Points on a hilly landscape, in no order, each with its height.
A ball rolls from a point to the lowest of its 2 nearest points, and stops where none of them is lower. Distance is the straight distance between rows; heights are no part of it.
K_438 height 46.7: -2.45  -0.50  3.23  -1.69  -2.65  -1.69  -1.10  -1.18  1.61  0.29  2.98  -1.90  1.65  1.69  1.88  -1.19  -0.74  0.58  -0.18  1.19  2.53  -1.44  -2.52  1.14  -0.97  -0.94  2.78
K_10 height 4.1: 2.30  0.35  -0.37  0.65  -0.34  -3.30  1.75  3.51  4.15  -2.80  -0.64  2.10  -1.09  1.43  3.92  3.02  -0.56  1.75  -1.61  0.61  -0.21  1.67  2.87  1.25  -1.42  0.15  2.27
K_173 height 36.5: 0.08  -2.07  0.07  0.63  2.75  2.97  -2.83  0.43  -1.70  0.37  0.49  1.34  0.15  -2.36  -5.46  -1.25  2.60  -0.93  0.21  -0.18  -1.85  -0.09  3.31  1.21  -0.95  -2.15  -2.31
K_988 height 23.2: -1.02  -0.07  -0.18  -1.10  -1.83  0.44  -0.56  -2.57  1.29  -1.04  0.36  0.17  -1.16  2.30  -0.76  0.28  -1.38  -1.02  -0.57  -0.26  2.07  0.92  0.63  1.89  -0.34  -0.51  -0.97
K_539 height 36.6: -0.29  2.01  -5.23  -1.86  0.73  -0.58  -0.94  1.13  -0.94  -2.15  -1.69  0.90  3.46  -0.67  -0.58  3.09  -0.20  -3.18  -0.41  -2.61  0.06  -1.02  1.38  -0.39  1.28  0.98  0.61
K_160 height 52.0: -0.25  2.31  -0.74  1.98  0.04  0.52  0.47  1.18  1.46  1.84  1.84  3.42  1.06  0.08  1.63  -0.36  -0.24  1.25  0.68  -4.30  -2.22  3.31  4.57  1.55  -3.21  0.17  2.29
K_274 height 22.8: -1.76  0.17  -1.26  -1.56  -1.21  3.27  -2.67  -2.20  -1.82  0.65  0.45  -0.28  0.07  -1.62  -5.42  -0.36  1.22  0.08  -0.22  -1.62  0.48  -1.30  -1.47  1.69  -0.24  -1.07  -0.90
K_617 height 53.3: 1.29  1.04  -2.28  2.67  3.28  0.02  0.28  3.79  0.83  -0.63  -0.14  1.82  0.53  -2.90  -2.11  1.68  2.70  0.20  -0.03  -0.85  -3.30  0.41  4.95  2.48  -1.94  0.00  0.12
K_103 height 34.2: 0.44  -2.48  1.61  -0.78  0.08  -3.17  -2.99  -0.70  -0.83  -0.36  1.92  -3.50  4.08  -0.12  1.94  -1.32  0.73  -0.56  2.32  3.05  1.18  -2.32  -2.85  -2.43  1.95  0.96  -0.38
K_984 height 58.6: 1.39  -2.41  3.44  -0.39  -0.21  -1.00  0.77  1.31  -1.67  -1.63  -1.07  -1.76  -2.54  -0.48  -0.32  -1.22  2.99  1.69  0.08  2.45  1.88  -2.41  -4.77  -2.97  2.93  -1.68  -2.63
K_861 height 43.2: 1.02  -3.16  -1.73  -1.35  -1.33  0.90  -0.82  0.75  0.70  1.06  -1.02  -0.23  -2.14  3.05  1.66  2.10  -2.86  -0.76  -4.32  0.84  1.05  -4.48  -0.68  -1.77  0.74  -0.40  0.55
K_170 height 40.9: 1.68  -1.45  -1.27  -0.69  -0.93  -2.12  -0.78  1.84  1.83  1.89  -0.82  -0.75  -0.25  3.13  4.65  2.32  -2.79  -0.72  -3.07  1.86  0.38  -2.74  0.50  -2.07  0.78  -0.24  1.87
K_230 height 48.7: 0.02  -0.46  1.09  -0.67  -0.55  -1.98  -2.94  -1.33  2.14  1.94  2.31  -1.14  2.85  2.38  2.41  -0.20  -1.51  0.61  0.27  0.99  0.71  -0.56  0.08  0.39  -0.60  0.38  1.87
K_52 height 32.1: 1.40  -3.61  2.35  2.59  3.83  -0.67  -0.25  -1.97  1.43  0.53  0.37  -1.48  0.12  0.07  0.93  -0.85  -1.60  -0.36  1.73  3.19  -2.85  3.66  2.12  1.26  0.04  0.91  -1.19
K_450 height 25.8: -0.84  -1.49  -1.31  1.69  0.48  -0.27  0.03  -1.59  1.50  -1.93  0.39  1.07  0.34  1.79  -0.05  -0.59  -1.95  -4.29  0.11  0.48  1.93  0.64  2.22  2.32  1.20  -1.52  -1.41
K_661 height 34.0: 0.52  -1.85  -2.59  2.08  4.14  -2.09  -1.40  2.80  -1.59  -1.54  0.48  0.47  4.04  -1.76  -0.53  -1.20  2.52  -5.03  0.89  -0.22  -0.47  -1.77  3.35  0.48  1.28  -1.28  -1.45
K_273 height 76.7: -0.04  2.16  3.59  -0.94  -3.49  0.01  0.82  -0.08  0.66  -0.11  -0.10  -1.16  -3.05  1.00  0.98  -0.10  2.51  4.76  -1.01  1.44  1.22  -0.30  -3.85  -1.33  1.21  -0.58  1.10
K_901 height 40.3: 0.89  5.24  -0.69  0.25  0.26  1.12  0.98  1.18  -0.11  0.87  -0.54  2.26  -1.12  -1.36  0.52  2.29  0.76  2.24  0.68  -2.77  -3.31  1.82  2.68  -0.13  -0.90  1.21  2.93
K_472 height 76.0: -3.50  3.65  0.43  -2.92  -3.59  1.18  -0.04  -0.54  -0.91  -0.98  3.08  0.90  0.23  -3.21  -4.53  -0.58  2.86  1.21  0.72  -3.27  1.31  -1.16  -1.62  3.05  -2.03  0.13  1.21
K_203 height 37.6: 2.36  -4.26  1.09  1.25  3.06  -0.41  2.31  -0.69  -0.28  -0.79  -4.20  -1.94  -2.49  0.19  -0.74  1.96  -0.75  -2.61  -1.85  2.67  -0.57  0.09  -0.93  0.13  1.74  0.32  -3.64
K_63 height 12.9: -2.26  3.03  -0.14  0.32  -0.53  1.58  -2.33  -2.05  0.27  -0.24  1.01  0.28  3.45  -1.68  -4.09  -0.71  -1.89  0.59  1.25  -2.34  -0.42  4.30  2.27  1.96  -1.12  2.25  0.48
K_289 height 12.6: -2.14  1.95  2.32  0.61  0.86  2.79  -1.54  -1.46  -0.94  3.40  2.50  0.54  0.88  -1.86  -1.98  -3.60  1.74  2.27  1.37  -1.52  -0.79  2.33  0.89  1.18  -3.02  0.56  0.58
K_412 height 76.4: 0.53  2.56  2.63  0.23  -1.56  1.39  2.62  -0.71  -0.83  -1.18  -1.01  0.12  -3.61  -0.26  -0.27  -1.07  2.79  2.41  0.85  -0.44  0.50  2.00  -2.55  0.16  1.03  -1.32  0.69
K_508 height 18.1: -3.01  1.11  -0.55  -3.66  -6.08  1.19  1.37  -0.58  0.36  3.36  2.43  2.28  -1.45  1.75  2.54  1.30  0.09  -0.05  -0.76  -4.36  -0.53  -2.69  1.27  0.82  -3.69  -0.47  3.10
K_89 height 21.1: 1.37  2.72  -0.38  -1.97  -0.62  -0.71  0.60  1.33  -0.99  -1.16  -2.72  -2.34  0.76  -1.15  0.80  2.19  0.85  1.54  1.52  0.38  0.01  -0.06  -4.45  -4.50  2.29  2.11  0.28
K_660 height 74.1: 1.11  0.39  -0.37  -1.57  -0.30  0.88  2.17  -1.28  -2.37  2.06  -1.53  -4.39  -1.27  0.02  -0.85  -1.07  -2.18  1.43  -0.11  1.35  1.33  -2.38  -7.32  -3.72  2.69  1.10  -1.49
K_573 height 56.3: -0.69  -1.39  -0.82  0.54  -0.87  -3.31  0.59  1.49  2.85  -5.48  -1.04  1.82  0.11  0.78  2.20  1.98  -1.21  -1.52  -1.42  0.40  3.48  0.01  1.08  0.51  1.66  -0.61  -1.22
K_410 height 20.6: -0.95  4.42  0.23  -1.84  -4.30  0.15  2.76  1.15  0.31  2.35  0.67  2.58  -1.65  1.09  3.53  0.25  0.92  0.77  -0.12  -3.66  -0.49  -1.50  0.77  0.10  -1.76  0.50  3.68
K_575 height 14.9: -1.56  4.17  -2.36  -1.96  -1.68  2.27  -2.48  -1.44  -0.30  0.33  1.59  2.08  1.50  -0.48  -2.55  1.19  -1.82  -0.29  0.57  -3.76  0.83  1.17  2.48  2.01  -1.58  1.57  1.78
K_210 height 21.4: 0.31  2.80  3.58  3.61  1.33  0.15  2.20  -0.71  -2.45  3.75  0.06  -1.26  -0.10  -0.56  1.99  -4.15  0.83  1.52  3.64  0.54  -2.47  2.57  -1.32  -1.79  -0.10  1.56  1.19
K_693 height 34.1: 1.69  -4.08  0.20  -1.28  1.21  -1.89  -3.85  -0.23  0.22  -1.76  0.01  -2.37  2.34  -0.04  -0.61  0.44  1.47  -0.72  0.66  2.29  0.94  -1.94  -1.24  -1.90  1.89  -0.79  -1.80
K_558 height 32.0: 3.00  -2.73  0.59  1.12  2.22  0.77  0.88  -1.37  1.28  1.44  -3.27  -1.57  -3.66  0.84  -0.01  2.53  -2.80  -0.27  -1.64  2.68  -2.13  1.88  0.64  0.48  0.03  0.55  -1.24
K_564 height 21.2: -2.57  0.25  -1.26  -2.21  -4.38  1.47  -0.02  -4.00  0.87  0.13  2.39  -0.63  -0.79  3.15  -1.58  -2.00  -3.46  -1.64  -1.42  -2.05  3.89  -0.92  -0.63  2.42  -0.53  -0.39  0.03
K_534 height 57.6: -0.39  -0.76  0.37  -1.38  -1.61  -2.99  0.28  2.27  1.85  -4.16  0.51  1.74  1.43  1.57  3.78  0.87  1.73  -0.54  -1.37  2.03  3.26  -2.71  -0.45  -0.56  1.13  -1.34  -1.14
K_681 height 38.1: 0.60  0.53  -0.34  4.32  2.82  -2.34  2.60  2.21  0.64  -1.56  1.59  1.74  0.22  -1.43  1.00  -1.83  1.83  -1.60  0.19  1.25  -1.77  2.86  4.58  1.50  -0.56  -1.12  -0.91
K_258 height 79.6: 0.81  -3.05  -1.07  -0.49  2.39  0.80  -4.92  0.67  2.23  2.36  1.32  -0.31  1.66  1.49  -1.11  1.43  -2.31  0.34  -1.51  2.19  -0.64  -1.06  2.45  0.38  -1.03  -0.44  0.84
K_750 height 52.8: 0.29  3.03  -0.64  3.42  3.35  -0.10  0.66  2.04  1.22  0.27  0.61  3.06  0.75  -2.35  0.28  0.05  0.69  0.73  0.26  -1.90  -3.43  3.62  5.27  1.09  -1.73  0.70  1.94
K_897 height 75.1: -2.85  2.05  -0.63  -3.05  -4.54  1.10  1.51  -1.21  -0.96  -1.81  1.24  -1.15  -1.02  1.50  0.22  0.08  -3.37  0.33  -0.60  -1.49  5.95  -2.74  -4.46  -1.50  1.69  1.15  -1.06
K_960 height 80.6: -1.86  -2.54  -1.50  1.22  0.19  2.21  0.38  0.97  -0.11  4.49  2.54  2.39  0.82  2.34  2.21  -2.61  -0.34  -0.60  0.02  -3.12  -0.43  0.25  4.16  2.10  -4.56  -2.47  1.82
K_892 height 59.4: -0.35  -2.73  1.68  -0.44  0.40  -0.93  2.56  0.19  -2.30  -3.48  -3.19  -2.46  -1.74  -0.93  0.55  -0.52  -0.07  0.68  -0.25  1.85  3.63  -2.76  -5.40  -4.23  3.62  0.71  -3.24
K_64 height 45.5: -2.55  0.23  1.87  -1.76  -2.95  0.70  -0.28  -0.40  0.05  2.28  1.99  -0.24  -1.40  1.31  0.55  -1.91  1.00  1.93  -0.50  -0.68  1.93  -2.02  -1.95  1.32  -0.95  -2.08  1.61
K_612 height 25.0: 1.89  -0.35  4.08  1.43  2.15  0.53  -0.02  -0.78  -3.00  3.10  -1.39  -1.98  -1.99  -0.61  -0.20  -1.45  1.78  1.93  1.31  1.72  -2.43  0.45  -1.64  -1.69  -0.07  -0.09  -0.28
K_168 height 31.9: 0.41  -2.79  -1.19  2.02  2.80  -2.78  -0.71  0.43  -0.35  -4.42  0.15  1.42  3.54  -2.02  -0.45  -0.98  2.35  -4.08  0.64  1.31  0.45  0.31  1.15  0.73  1.16  -0.89  -2.80
K_821 height 77.3: 0.68  0.79  2.29  -2.00  -2.93  -1.32  -0.80  -1.30  1.99  -0.21  -0.05  -1.88  0.09  1.67  0.34  1.17  0.18  4.15  -0.97  1.93  1.39  -0.15  -4.08  -0.33  -0.69  0.57  0.77
K_512 height 14.0: 1.40  1.29  -1.75  -0.25  0.73  -0.06  -0.15  -1.26  -2.06  -0.69  -2.59  -2.42  1.06  -2.06  -1.28  0.70  -0.11  -0.36  1.46  -0.91  -1.02  0.88  -3.70  -2.37  2.53  2.64  -0.88
K_819 height 81.5: 1.24  -3.20  3.77  1.81  0.61  -0.82  1.98  -3.00  2.96  -0.06  0.11  0.38  -3.73  1.46  0.88  -1.58  -0.40  1.58  0.35  1.49  -1.70  4.89  0.86  2.52  -1.63  -1.13  -0.54
K_943 height 54.9: -0.47  0.85  -1.56  -0.39  -1.15  -0.41  1.50  0.64  1.58  -3.81  -2.43  2.42  -2.07  0.87  0.11  1.93  -1.17  -1.91  -2.51  -1.96  2.16  1.12  1.11  0.82  1.05  -0.23  -2.00
K_844 height 31.2: 2.11  -4.18  2.07  0.44  1.47  -2.27  -1.85  -0.49  0.90  -3.36  -0.01  -1.05  0.26  -1.60  -1.94  0.18  3.48  0.53  0.77  3.51  -0.66  0.29  -0.11  -0.32  1.16  -1.69  -2.67
K_328 height 50.7: -0.60  1.14  -0.50  0.45  -0.06  -0.30  -1.15  -0.05  2.22  1.44  1.71  1.08  1.28  1.87  2.39  0.04  -2.04  0.69  0.05  -1.35  -0.67  0.88  2.96  1.52  -2.06  0.83  2.26
K_392 height 30.6: 2.17  -1.32  0.27  -1.89  0.08  0.38  -1.58  1.13  -3.52  1.72  -0.69  -3.86  1.32  -0.90  -1.46  0.43  2.56  0.37  -0.22  1.74  0.33  -5.15  -4.20  -5.18  2.00  -0.23  -0.34
K_602 height 74.9: -1.83  1.26  -1.29  -3.47  -3.88  1.35  0.46  0.01  -2.31  0.16  0.96  -2.19  0.10  0.07  -0.54  -0.04  -0.56  -0.01  -1.21  -0.08  2.75  -5.00  -5.11  -2.77  1.72  0.83  0.15
K_2 height 23.5: -2.14  0.05  1.65  -0.78  -0.39  2.99  -2.31  -1.00  -2.29  1.54  2.08  -0.47  -1.37  -2.29  -5.04  -3.73  3.70  1.42  1.03  -0.16  -0.52  -1.54  -1.10  1.34  -0.63  -1.45  -1.31
K_389 height 38.0: -0.25  3.98  -3.60  -1.73  -1.90  0.27  0.20  0.80  -1.24  -0.18  -2.10  1.33  0.20  0.68  0.60  3.50  -1.50  -1.46  -0.31  -2.57  -0.15  -0.83  0.85  -0.61  0.44  1.74  1.24
K_699 height 29.5: 0.54  -3.38  -0.04  1.08  1.78  -1.38  -1.44  0.31  1.36  -2.65  -0.61  0.30  -0.39  -0.99  -2.28  0.10  1.35  -2.36  -1.50  1.55  0.46  0.47  1.64  1.84  1.13  -1.70  -3.44
K_869 height 41.2: 1.01  5.78  -2.60  0.76  -0.52  -0.45  3.59  3.32  0.50  -0.97  -0.58  4.36  -1.57  -1.56  0.58  2.07  1.06  -0.19  0.42  -4.06  -2.69  2.40  4.07  1.83  -2.41  1.49  2.17
K_643 height 24.2: 1.02  -0.21  2.98  0.63  1.34  3.08  -0.39  -0.13  -1.80  3.28  0.21  -0.83  -2.16  -1.98  -3.67  -2.20  3.43  3.42  0.90  0.82  -1.58  0.16  -0.98  0.67  -0.81  -1.38  0.30
K_500 height 19.1: 2.35  1.35  0.65  3.05  0.90  -4.51  2.22  2.06  3.85  -3.83  -0.31  2.08  -0.33  -0.30  3.51  2.10  0.12  2.13  0.14  1.92  -2.11  4.41  2.41  0.80  0.24  1.70  1.44
K_538 height 16.5: -1.18  -0.40  -1.23  1.19  0.85  1.16  -2.56  -3.56  0.15  -0.39  0.75  -1.03  3.60  -0.63  -2.30  -1.60  -3.50  -1.49  2.37  0.37  -0.83  4.53  2.28  1.70  0.09  2.41  -0.60
K_725 height 19.2: -1.55  1.82  2.30  1.87  0.33  1.86  1.33  -1.13  -1.51  4.85  1.63  -1.03  -0.19  1.40  1.79  -4.57  -1.23  1.41  2.79  -1.47  -0.80  1.07  -1.82  -0.74  -0.91  0.52  2.01
K_20 height 74.6: -0.10  0.23  -0.55  -2.04  -2.47  2.37  0.34  -1.59  -0.83  2.90  -0.35  -3.26  -1.16  1.34  -0.98  0.98  -3.16  1.28  -1.93  0.61  2.15  -2.79  -5.17  -2.63  1.24  0.28  0.47
K_341 height 73.0: 1.73  0.73  0.12  -1.61  -0.17  0.43  1.80  -2.04  -1.57  -1.25  -2.86  -4.60  -1.22  -1.26  -1.39  1.17  -2.04  2.21  1.92  1.64  0.30  0.32  -7.75  -3.62  3.20  2.21  -1.18
K_939 height 61.4: -1.90  -1.55  0.45  -2.31  -2.07  -0.81  1.97  -1.02  -2.13  -4.20  -1.72  -1.92  -0.35  0.76  0.68  -0.88  -3.52  0.91  0.65  0.55  4.88  -1.94  -6.03  -3.01  3.43  2.30  -2.79
K_312 height 39.2: -0.77  1.62  -1.15  4.35  1.17  -0.58  4.32  3.01  0.15  -1.12  0.91  4.73  -0.94  0.09  2.43  -2.12  1.71  -1.12  0.69  -1.74  -1.09  3.06  4.60  2.08  -2.11  -1.66  0.69
K_342 height 80.4: -1.95  -2.52  -1.25  -0.48  -0.17  3.64  -1.29  0.85  -1.75  4.94  3.13  2.07  0.69  1.52  1.30  -2.64  0.71  -1.61  -0.44  -1.80  0.13  -3.49  2.44  0.54  -3.13  -2.34  0.74
K_407 height 40.4: -0.39  4.13  -1.43  1.94  -1.08  -1.03  3.35  2.19  0.20  -1.69  0.20  3.48  -1.28  0.00  2.58  0.02  1.18  -1.57  -0.12  -2.96  0.11  2.62  2.60  1.28  -0.68  -0.01  1.45
K_731 height 57.7: 0.79  -4.66  0.46  -1.82  1.23  -1.90  1.30  -0.11  -0.30  -4.82  -3.63  -1.67  -0.48  0.81  2.32  2.12  -2.65  -1.28  0.01  1.86  1.89  -1.09  -3.60  -3.83  3.81  2.94  -3.09
K_164 height 65.8: 1.41  -2.60  3.40  -0.95  -0.28  -2.05  1.45  -0.17  0.81  -3.92  -1.53  -2.23  0.63  1.17  4.23  0.97  -2.42  0.50  0.87  3.76  1.60  -0.67  -3.98  -2.81  2.58  2.12  -1.19
K_139 height 44.2: -0.27  -0.87  -1.02  -0.79  -1.65  1.65  0.83  0.52  -0.33  2.53  0.31  1.30  -2.24  2.22  2.32  0.51  -0.54  -1.37  -2.45  -0.62  0.79  -2.77  0.38  -0.38  0.51  -2.26  0.74
K_259 height 78.3: 0.84  -0.33  0.93  -3.08  -1.73  1.15  -3.18  -2.33  1.48  2.30  -0.27  -1.87  0.21  1.23  -0.86  2.02  -1.53  3.29  -2.19  1.95  -0.63  -0.42  -1.99  -0.71  -0.12  0.21  1.87
K_196 height 22.7: 1.08  2.41  3.15  3.72  2.66  -0.27  2.21  1.11  -2.13  1.27  -1.16  -0.20  -1.54  -1.91  0.75  -2.23  2.84  1.74  2.14  0.81  -3.44  2.06  -0.34  -1.31  -0.10  -0.39  -0.02
K_244 height 75.8: -4.65  3.71  1.16  -3.41  -3.78  -0.11  -0.11  -2.05  1.26  -1.97  2.29  -1.14  1.51  -1.80  -3.67  -0.44  1.81  2.01  0.10  -1.46  3.11  -0.67  -3.82  1.41  -0.93  -0.50  0.90
K_925 height 44.9: -0.76  0.72  -0.23  -0.95  -1.26  2.19  0.02  -0.58  -1.01  4.51  0.88  -0.52  -1.56  3.08  1.94  -2.24  -1.32  0.10  -0.87  -0.73  0.77  -1.41  -1.34  -0.87  -1.11  -1.31  1.53
K_535 height 76.2: -1.09  3.67  1.04  -0.44  -2.66  0.32  1.92  -0.63  -0.29  -3.30  -0.40  1.75  -2.22  -1.63  -1.97  0.65  2.79  1.48  -0.38  -1.00  -0.31  2.97  -0.80  0.48  0.88  -0.67  -0.73
K_53 height 33.8: 0.32  0.64  -3.43  0.47  0.94  -1.85  0.42  1.86  1.35  -3.38  -1.96  1.48  1.69  -0.76  -0.66  3.70  -1.55  -1.88  -0.11  -1.22  -0.89  1.88  2.61  1.33  0.85  1.22  0.35
K_432 height 54.0: -0.75  0.77  -3.04  -0.79  -0.96  1.20  2.52  1.38  -1.18  -3.59  -1.76  3.93  -2.16  -1.17  -1.49  1.47  1.79  -2.95  -0.94  -2.23  1.20  -0.48  2.04  2.09  0.76  -1.00  -1.05
K_288 height 53.7: 0.42  1.39  -2.72  0.73  1.59  1.53  1.43  3.38  -1.27  -1.78  -1.61  3.36  -0.84  -1.79  -1.86  0.78  3.17  -2.20  -0.94  -2.39  -1.92  -0.88  2.99  2.82  -1.55  -1.33  -0.75
K_769 height 26.6: 1.47  1.28  1.41  1.70  0.09  -3.39  0.14  -1.10  2.88  -2.67  0.64  0.94  1.81  -0.48  2.08  0.27  0.41  1.45  0.46  1.65  -1.54  3.28  1.37  0.99  0.43  0.73  0.64
K_902 height 21.5: -0.73  -2.19  -0.99  1.14  2.00  -0.82  -3.42  -1.29  2.50  0.03  1.81  0.52  2.67  1.03  -0.06  -0.62  -4.49  -2.19  0.75  1.57  -0.88  2.81  3.32  1.71  -0.72  1.79  -0.68
K_978 height 14.4: -3.29  2.17  2.32  0.10  0.78  1.66  -1.63  -1.69  -1.37  4.62  3.17  -2.09  1.41  -1.15  -2.52  -3.25  0.64  3.28  2.15  -0.51  -0.46  -0.39  -2.73  0.18  -2.17  1.05  1.55
K_850 height 26.7: 3.07  -2.16  -0.70  0.75  1.03  -0.64  1.82  1.07  2.75  0.38  -2.96  -0.39  -4.17  2.24  2.15  3.75  -2.12  0.89  -3.20  1.26  -0.60  0.33  0.81  0.01  -0.35  -0.89  0.51
K_458 height 80.2: -2.68  -1.97  -1.51  -2.11  -0.23  2.69  -3.97  0.45  -1.86  2.78  2.64  2.52  0.94  0.24  -2.54  -0.49  -0.49  -2.58  -0.50  -1.42  -0.33  -4.24  2.95  2.03  -2.55  -2.03  -0.40
K_30 height 36.4: 3.23  -2.53  -2.25  1.40  2.73  -2.60  0.30  5.06  0.51  0.46  -0.93  -1.12  -0.48  1.04  2.24  2.18  0.09  -2.47  -2.07  2.82  -0.20  -3.49  1.78  -0.32  0.41  -1.92  -0.06
K_749 height 80.8: -0.62  -2.36  0.84  1.98  1.84  0.87  0.80  0.49  0.26  4.47  0.72  1.57  -0.18  1.68  2.78  -2.88  0.20  1.87  0.24  -0.73  -0.50  1.58  2.92  0.85  -2.72  -2.48  1.11
K_956 height 36.2: 0.22  -0.93  1.03  3.85  4.06  -1.72  0.89  -0.77  1.56  -0.97  0.89  0.53  2.16  -2.05  0.55  -1.65  -0.17  -1.97  1.76  2.26  -3.48  4.03  3.78  0.58  -0.82  1.22  -0.51
K_208 height 46.0: 1.88  -5.93  1.37  0.13  1.76  -1.35  0.95  -2.22  -1.08  -3.65  -4.31  -2.51  -1.43  -0.59  -0.08  1.41  -1.40  -2.60  -0.39  3.26  0.82  -0.46  -2.83  -1.73  2.42  1.49  -4.89
K_494 height 30.7: 1.20  0.13  -0.96  1.97  1.36  -1.97  -0.67  0.75  3.13  -2.89  -0.14  1.76  1.61  -0.88  -1.01  1.87  1.12  -0.06  0.12  1.09  -2.03  2.72  3.46  1.24  -0.29  -0.33  0.36
K_936 height 80.0: -1.02  -1.58  -1.92  -1.45  1.15  2.40  -6.28  0.25  0.37  1.71  1.66  1.27  2.13  -0.28  -2.80  1.40  -0.15  -1.02  -0.89  0.37  -0.69  -2.98  4.00  0.95  -2.42  -0.60  0.75
K_5 height 35.3: -0.69  -2.09  -0.33  1.51  4.14  0.69  -2.26  0.50  -2.70  0.62  0.74  0.17  2.58  -2.41  -2.43  -2.85  1.38  -3.81  0.80  0.09  -0.02  -0.50  3.52  1.03  -0.07  -0.55  -2.72
K_76 height 76.1: -1.76  6.32  -0.62  -2.04  -4.00  0.69  1.14  -0.79  -0.71  -1.05  1.27  2.38  -1.24  -2.47  -2.43  -0.52  2.46  0.57  0.74  -2.65  0.89  0.56  -0.95  1.09  -0.53  0.32  0.70
K_143 height 81.1: -0.70  -3.78  2.03  2.25  1.27  0.07  2.42  -1.69  1.06  2.00  -0.41  1.89  -2.54  1.64  1.77  -3.04  0.58  1.51  0.24  -0.93  -1.48  4.04  1.95  2.24  -3.10  -3.13  -0.51
K_735 height 23.0: -0.05  1.49  -0.99  -0.43  -3.23  1.32  3.69  1.13  -1.48  3.99  -0.55  2.62  -2.97  2.32  5.16  -0.03  1.16  0.60  -0.61  -3.44  -1.20  -1.80  0.30  -0.47  -1.64  -2.07  3.41
K_169 height 70.2: 2.60  -0.72  1.80  -0.59  0.00  -0.13  1.88  -1.12  -0.64  -1.45  -2.69  -3.29  -0.58  -0.45  2.53  1.56  -2.59  1.79  0.85  3.26  -0.11  0.07  -5.37  -2.95  2.75  2.60  -0.12
K_499 height 18.5: -0.31  -0.11  -2.42  -0.15  1.53  1.38  -1.67  -1.62  -3.10  0.00  -1.12  -2.07  1.64  -2.41  -4.41  -1.10  0.64  -2.39  2.39  -1.93  -1.04  1.50  -1.28  -1.43  1.83  0.95  -1.47
K_265 height 21.0: -2.49  -1.08  -1.85  -1.72  0.41  0.83  -3.91  -1.69  -1.96  -0.40  1.22  -1.61  3.20  -1.72  -4.66  -1.46  0.92  -2.34  1.42  -1.66  1.03  -1.30  -2.11  -0.27  0.67  -0.24  -1.44
K_43 height 27.3: 2.62  -0.23  -0.12  -1.95  -0.87  -0.58  -0.26  0.86  -1.04  0.53  -2.49  -3.08  0.25  -0.08  0.40  2.93  0.19  2.60  -1.00  1.91  0.06  -3.60  -3.84  -5.10  2.53  1.51  0.39
K_468 height 16.6: -0.59  1.32  2.21  0.63  0.44  0.69  -1.03  -1.96  -1.50  2.19  1.44  -2.21  1.50  -0.01  -1.07  -3.22  -1.15  1.25  2.46  0.50  0.11  0.87  -1.32  0.15  0.20  1.21  0.56
K_380 height 10.5: -2.90  3.34  1.82  2.45  -0.15  2.43  -0.26  -1.80  -0.82  1.86  1.79  2.46  1.71  -1.18  -3.03  -1.92  -1.05  1.98  1.75  -2.83  -1.90  5.14  2.79  1.60  -3.43  1.92  0.29
K_814 height 58.2: 0.83  -2.12  2.47  -0.46  -1.42  -2.09  0.23  1.68  0.47  -2.88  -0.74  0.06  -0.62  0.65  2.79  -0.58  2.18  0.85  -0.29  2.25  2.04  -1.92  -1.91  -2.03  2.04  -1.95  -1.74
K_669 height 38.2: 3.78  -2.36  0.06  0.97  0.83  -2.03  0.73  2.61  1.44  2.00  -0.15  -1.14  -0.58  2.11  4.44  1.34  0.47  0.28  -1.80  2.50  -1.03  -1.30  1.26  -1.77  0.21  -0.70  1.61
K_702 height 35.2: 1.78  -2.22  -2.61  3.80  4.14  -1.36  0.27  3.53  -0.67  0.30  -1.38  -0.19  0.92  -0.96  0.34  0.44  1.66  -3.56  -0.73  0.94  -0.51  -1.99  3.17  -0.03  0.42  -1.16  -1.42
K_865 height 39.3: 1.38  3.03  -2.11  0.53  1.18  0.35  -0.68  0.79  0.20  1.31  -1.89  0.33  1.13  -0.47  -0.23  3.29  -0.90  0.18  -0.51  -0.76  -2.08  -0.11  1.44  -0.36  0.11  1.17  1.88
K_568 height 16.2: -1.47  3.01  -1.65  -1.70  -3.18  2.52  -0.08  -0.29  -0.51  2.44  2.71  2.33  -0.68  0.53  0.05  0.36  -1.64  -0.19  -0.47  -4.21  -1.02  -0.69  1.97  2.04  -2.73  0.81  2.53
K_569 height 79.0: 1.19  -1.60  -0.45  -1.00  0.85  0.34  -3.36  -1.53  1.14  1.06  0.13  -2.36  1.06  0.48  -2.75  2.53  -1.25  1.93  -1.18  1.86  -1.38  -0.27  0.55  -0.02  0.30  0.34  -0.26
K_675 height 31.8: 1.53  -0.19  1.16  -0.52  0.54  -1.98  -1.66  1.95  -3.23  1.48  0.90  -2.73  2.90  -1.07  1.13  -1.91  3.11  -1.00  2.34  1.36  0.57  -3.86  -2.97  -3.50  2.65  0.16  -0.23
K_975 height 19.0: 2.90  0.83  0.07  -0.19  0.66  -1.94  1.38  1.61  3.36  -0.96  -2.27  0.29  -1.14  0.54  2.25  4.32  -0.70  1.37  -1.86  0.62  -0.69  0.58  0.49  -0.62  0.99  0.99  1.33
K_318 height 27.9: -0.25  -2.56  -1.49  1.30  2.52  1.73  0.25  -0.82  -1.25  -1.10  -0.27  1.07  -0.66  0.66  -2.58  -1.30  0.67  -3.64  -1.18  0.11  0.81  0.02  2.06  2.76  0.72  -1.80  -3.73
K_466 height 26.8: 0.76  -2.98  0.16  0.99  3.23  0.55  -1.24  -2.47  3.03  1.75  -0.39  -0.39  -0.64  1.16  -0.05  -0.28  -4.21  -0.76  0.55  1.22  -1.63  3.43  2.63  1.60  -1.34  -0.19  -0.61
K_202 height 75.5: -3.41  3.75  -0.65  -3.45  -4.82  -0.11  2.03  -1.61  0.67  -1.78  1.55  -1.07  -0.06  -0.38  -1.36  -0.80  -1.14  0.66  1.10  -0.94  4.71  -0.66  -4.74  1.32  0.41  1.47  1.07

Where does a ball stop that starts at each point below?
K_749 | K_10
K_407 | K_380
K_612 | K_380
K_821 | K_10
K_617 | K_564
K_20 | K_10
K_901 | K_10

For each start below, name every point that the ball comes to, in order.
K_139 | K_861 > K_170 > K_669 > K_30 > K_702 > K_661 > K_168 > K_699 > K_318 > K_450 > K_988 > K_564
K_984 | K_814 > K_534 > K_573 > K_943 > K_432 > K_288 > K_617 > K_750 > K_160 > K_328 > K_230 > K_438 > K_64 > K_925 > K_139 > K_861 > K_170 > K_669 > K_30 > K_702 > K_661 > K_168 > K_699 > K_318 > K_450 > K_988 > K_564
K_5 | K_661 > K_168 > K_699 > K_318 > K_450 > K_988 > K_564
